Each scene shows the same named points in several views. A view is turned or mirrored, and shifted as a whole, has a little noise and may leave points out.

Scene 1
View 1
<51>: [ -9  -6   8 -15  -5  -2  -6  12  -9   8  -1  -7   4   1]
<18>: [ -8  -4  -6   4  -6  -4 -14  19 -17   7  13   1  -3   1]
<144>: [ -9   7  10  -6 -10  -2 -14  13 -13   5  -8  -5  -7  -4]
<41>: [ -7 -16   5 -16   1  -1  -1  17  -9   5   5  -6   8   6]
<55>: [ -9   3  15 -30 -11   5 -12 -12   0  25 -14 -10   9   1]
<103>: [-10  -4   0 -11  -8   0 -12   5 -10  15   4  -3   4   2]
<114>: [ -7  -5   2 -14  -8   0 -13   3  -9  19   6  -5   7   3]
<19>: [ -8 -10   5  -5   1  -6  -1  29 -13  -6   4  -3  -1   2]
<161>: [ -8  -5   8 -20  -7   0 -10   2  -6  17  -1  -6   6   3]
<23>: [ -9   1  -8   5 -10  -3 -20  11 -18  14  13   2  -2   1]
<194>: [-10   7  -8  10 -11  -4 -22  16 -20   9   8   1 -11  -2]
<45>: [ -7  -7 -10   1  -6  -4 -16  15 -17  14  16   0   0   3]
View 2
<19>: [  1 -25   9 -25   2  -7  -3  10  -9  -7   9  17   9   2]
<114>: [  9 -18  -3  -3  -6 -16  -8 -12   1 -11  -1   6   7   0]
<55>: [  3 -16 -10   3  -6 -26  -5 -38   5  -6  16  -8  -1  -2]
<41>: [  1 -17   2 -19   1 -11 -16  -1  -4 -14  11  11   8   8]
<23>: [ 13 -27   1  -2  -9  -8   1   2  -6  -8 -14  13  12  -8]
<51>: [  2 -19   0 -12  -3 -16  -6 -10  -4  -7  10   7   6   0]
<161>: [  3 -14  -7  -3  -3 -21 -12 -26   4 -11  12  -1   2   4]
<144>: [  6 -29   2 -11  -4 -12  11 -10  -8  -1   7   7   5 -11]
<194>: [ 15 -32   2  -3  -9  -7  12   4  -9  -4 -14  15  12 -13]
<103>: [ 10 -22  -1  -4  -5  -9 -10   0  -3 -12  -8  11  10   1]
View 3
<144>: [ -2   8   3   4   9  -4  -7  -5   3  -4   4   9  12 -15]
<18>: [ -1 -12  18  -5   9  -3  -7  -3 -11  -3  12   4   6 -21]
<19>: [ -2  -3   4   6  20  -4   1   1   3  10   0   0  21 -22]
<103>: [  8  -3  18  -6   5  -5 -11   0  -9   0   4   3   6 -21]
<51>: [  4   6   5   2  11  -4  -8   0   2   1   0   6  13 -17]
<161>: [ 13  13   6   0   4  -8 -13   1   0   0  -6   6  11 -14]
<114>: [ 12   7  12  -3   3  -5 -15  -1  -3  -2  -2   5   8 -17]
<45>: [  4  -9  23  -9   6  -2 -12   0 -13  -1   8   3   6 -23]
<41>: [  7   0   8   2  14  -6  -4   4   0  11  -4  -1  18 -22]
<55>: [ 20  31  -3   3   1 -10 -19  -3  10  -7 -12  12   8  -4]
View 4
<19>: [  5 -18  -5   8  -8   2 -23  -8 -25  -8 -11   4  27   2]
<18>: [-11 -12  -3   5 -16  -5 -16  -4 -13  -4 -12   4  11  -2]
<23>: [-15  -6   0   2 -16  -8 -11  -1  -9  -2 -14   3   5  -4]
<45>: [-15 -11  -3   1 -16  -6  -9  -8 -12  -2 -13   4  13  -2]
<103>: [-10  -9  -1  -5 -13  -7  -5  -7 -14  -3 -15   3  15  -1]
<194>: [-14  -3   5  10 -19 -10 -22   7  -5  -2 -11   0 -13  -2]
<114>: [ -2  -3   5 -12  -6  -6   1  -7 -15  -4 -15   0  12   2]
<55>: [ 18   5  24 -28   9  -4  12  -1 -20 -11 -17  -5   2   7]
<51>: [  6  -6   5  -8  -3  -3  -9  -6 -22  -8 -13   0  16   4]

In a view up to two points have been moved. Name them for each view, in the order of its rows, or write -.
view 1 => <103>
view 2 => <161>
view 3 => <144>, <19>
view 4 => <194>
